Each scene shows the same named points in several views. A view is turned or mirrored, and shifted as a whole, has a little noise and may leave points out.

Scene 1
View 1
z172: 8  23  -47  27  23  -10  17  30  10  -34  34  -8  11  -42  -11  -16  2  27  -18  21  7
z199: -9  14  -28  50  24  -15  -5  38  9  -35  -3  -6  46  -38  73  -37  -14  13  -7  -16  9
z168: -42  26  -16  9  -9  1  18  29  -4  -2  -22  -33  22  -14  69  -23  -28  42  -47  2  23
z586: 7  34  -37  40  52  -10  6  18  23  -32  41  10  28  -57  -14  -13  -5  10  14  8  -17
z576: -13  19  -37  18  0  -6  20  34  0  -21  6  -24  13  -25  32  -22  -8  39  -40  13  22
z868: -15  41  -18  15  24  -1  11  16  14  -12  15  -4  22  -40  6  -15  -25  21  -6  10  -7
z711: -45  33  -31  18  18  2  30  18  0  3  2  -30  18  -23  44  -5  -16  48  -42  11  13
z900: 49  18  -13  17  -12  -19  -23  47  19  -61  13  18  25  -50  -6  -58  -23  -12  17  4  1
z555: -23  23  -17  42  23  -10  -3  30  10  -22  -10  -8  47  -34  78  -33  -25  16  -7  -17  4
z75: 16  28  2  -35  -59  -1  2  41  2  -26  -12  -13  -3  -21  -8  -46  -40  21  -31  25  22
z142: -24  18  -30  26  0  -7  14  37  -2  -19  -9  -27  24  -23  63  -27  -15  35  -39  1  23
z204: -26  28  -47  49  54  -8  21  19  11  -17  25  -13  30  -42  32  -5  -1  32  -16  3  -1
z144: -25  32  -26  -12  -17  4  31  25  -4  -3  2  -32  -3  -17  9  -13  -19  49  -52  27  21
z162: 38  37  -31  6  20  -8  5  23  23  -43  52  17  3  -58  -74  -20  -9  6  14  32  -14
z94: 11  15  -10  -26  -68  -4  8  51  -8  -30  -19  -27  -4  -13  17  -49  -29  32  -52  23  38
View 2
z204: 42  34  -23  42  0  -7  -9  8  -17  3  6  54  -22  0  46  -21  5  -60  -7  16  16
z162: 18  50  -66  16  -54  -13  10  48  -15  -15  -41  48  9  -6  -10  10  -28  23  5  -10  33
z586: 42  43  -52  35  -27  -28  5  15  -29  -2  -19  61  -6  -4  14  -11  -14  -27  2  -6  23
z75: -8  -27  -15  20  -5  28  5  36  -5  -17  -15  -42  11  3  23  25  22  44  -4  1  17
z711: 36  8  1  51  19  29  -21  20  2  -1  2  14  -16  2  64  -10  26  -47  -23  27  10
z172: 13  37  -32  19  -20  3  0  31  -10  -7  -1  43  -15  -1  26  -4  -4  -17  6  15  26
z94: -24  -32  2  9  8  39  4  32  -1  -14  11  -46  -3  6  37  21  32  32  3  16  18
z900: 3  -5  -50  8  -25  -39  30  3  -48  -6  -3  8  2  1  -4  10  -2  25  27  -24  21
z199: 27  -11  -18  33  15  -30  9  -24  -44  9  27  20  -23  4  43  -16  21  -46  11  0  8
z142: 15  -11  1  33  22  13  -5  1  -15  2  25  1  -22  5  58  -9  31  -38  -3  20  10
z144: 13  6  -1  35  7  48  -18  43  16  -11  -7  -6  -7  2  52  6  22  -8  -20  29  17
z168: 25  -23  11  47  33  26  -14  5  -6  1  14  -17  -15  5  67  -6  40  -36  -18  21  4
z555: 39  -19  -12  47  23  -22  2  -22  -39  9  17  9  -16  3  50  -15  29  -47  -3  -1  4
z576: 10  6  -6  28  8  21  -7  20  -6  -4  14  10  -19  4  48  -4  20  -26  -3  24  17
View 3
z75: -5  -41  35  -31  -57  35  18  -3  1  8  28  34  19  -17  25  39  10  -45  -10  -7  3
z204: -69  -65  -2  -10  -19  72  -16  -25  -14  -20  -6  7  18  31  2  -46  -55  26  25  -20  6
z868: -49  -62  10  -5  -39  45  -20  -24  5  -30  6  14  10  2  6  -17  -35  4  7  -18  -1
z144: -26  -32  15  -29  -41  79  8  -11  15  1  5  29  38  -2  17  -11  -1  -13  1  -18  42
z162: -47  -42  24  33  -15  -12  -50  -33  -25  -3  54  -1  7  -29  8  6  -23  24  16  15  -4
z576: -40  -49  11  -32  -31  77  13  -10  -11  5  2  22  27  22  14  -16  -25  -6  15  -17  17
z94: -4  -37  32  -50  -51  60  39  5  -9  25  21  38  28  1  28  35  10  -49  -3  -9  12
z172: -52  -46  13  -1  -14  45  -17  -22  -26  6  23  7  21  8  10  -17  -33  19  23  -2  11
z586: -67  -66  8  16  -16  23  -39  -33  -24  -22  21  -2  2  7  2  -25  -53  30  23  -5  -15
z168: -34  -61  8  -54  -54  100  30  -4  12  -16  -22  34  27  30  14  -17  -26  -27  1  -36  14
z555: -54  -90  5  -40  -47  73  16  -11  -10  -30  -20  20  1  44  8  -18  -58  -15  13  -32  -30
z900: -38  -74  30  -8  -33  -3  -3  -14  -46  3  38  10  -12  8  14  33  -38  -17  14  5  -53
z199: -59  -89  6  -37  -34  66  17  -11  -31  -16  -11  15  -1  51  8  -17  -63  -7  22  -24  -36
View 4
z168: -40  -5  -32  -30  12  -36  43  -14  -19  -14  50  27  -51  -5  4  38  29  17  35  28  21
z586: -1  -6  -33  51  -28  16  -14  -41  -12  8  104  10  -16  -32  -53  -19  12  3  -12  25  14
z711: -34  -13  -42  -18  -3  -27  15  -17  0  -12  75  31  -50  1  -16  23  31  34  34  34  17
z144: -25  -11  -17  -47  -3  -32  -1  -7  18  -13  49  20  -22  8  -17  20  31  22  15  14  22
z868: -29  -7  -31  11  -15  -3  3  -23  -7  4  85  20  -30  -16  -41  4  24  -2  -2  14  21
z142: -18  -1  -28  -9  7  -27  36  -28  -26  -15  52  18  -40  -14  4  25  19  22  31  38  16
z900: 9  16  8  36  -7  7  17  -40  -41  8  44  -12  14  -47  -26  -10  -1  -41  -35  2  22
z576: -9  -5  -23  -14  -2  -24  12  -25  -8  -14  54  14  -25  -9  -8  14  19  26  21  31  15
z94: -12  7  16  -57  13  -39  23  -9  -7  -14  0  0  4  -6  9  26  18  -10  -2  -1  27
z204: -11  -11  -48  30  -17  -4  5  -38  -15  -7  99  22  -43  -19  -30  0  18  35  24  48  9
z75: -22  6  16  -46  5  -27  14  -5  -3  -1  16  1  8  -9  -13  19  22  -31  -21  -17  32
z162: 11  -3  -4  28  -36  18  -45  -31  12  12  82  -4  25  -27  -67  -32  9  -16  -45  -4  19
z555: -30  3  -39  25  5  -13  54  -34  -50  -4  71  22  -54  -31  -6  25  17  -1  23  37  17
View 5
z576: -11  -13  -20  51  23  -21  7  3  -29  26  2  -8  -14  -21  -10  30  11  -11  29  -22  31
z586: -29  -77  12  38  5  -7  62  14  -27  -15  22  -15  -33  24  2  56  25  4  5  -4  49
z75: -21  -4  -12  43  25  26  45  -6  -14  45  -10  24  27  -47  2  45  -20  -49  2  -45  -12
z94: -8  17  -29  48  34  15  15  0  -23  53  -7  19  27  -51  -1  36  -27  -43  13  -52  -6
z868: -34  -47  6  44  6  -13  51  -5  -14  13  -6  -2  -22  -8  -9  37  27  -7  14  -8  28
z172: -7  -47  -3  43  19  -8  35  15  -38  -1  29  -14  -15  -2  -4  59  16  -16  19  -11  38
z144: -10  -5  -12  54  20  -18  14  -13  -25  34  -3  0  2  -49  -23  38  24  -40  38  -10  7
z711: -20  -14  -13  56  13  -41  6  -12  -20  29  -13  -10  -26  -28  -26  16  38  -7  42  -4  29
z162: -16  -81  23  33  11  25  89  15  -33  -19  41  -3  1  7  8  93  12  -39  -5  -8  23
z142: -20  -3  -28  53  22  -27  -2  2  -21  36  -12  -6  -22  -17  -9  9  6  8  27  -31  36
z204: -22  -47  -7  49  10  -38  20  7  -28  1  8  -23  -43  9  -13  30  36  16  29  -2  56
z900: -32  -51  -7  32  21  34  69  24  -19  10  12  10  0  17  28  51  -37  -1  -27  -54  31
z168: -27  7  -27  56  18  -32  -3  -13  -11  49  -31  2  -19  -34  -19  -1  15  0  33  -25  23
z199: -35  -29  -25  45  17  -21  16  14  -17  22  -11  -9  -38  18  6  5  -7  39  6  -39  57
z555: -43  -23  -21  47  13  -26  19  2  -8  31  -28  -3  -38  8  -2  -4  3  36  10  -35  48

Which points are out of place in each view (at most two, in the order of its rows)? Write none if all are in place.
view 1 -> z555
view 2 -> none
view 3 -> none
view 4 -> none
view 5 -> none
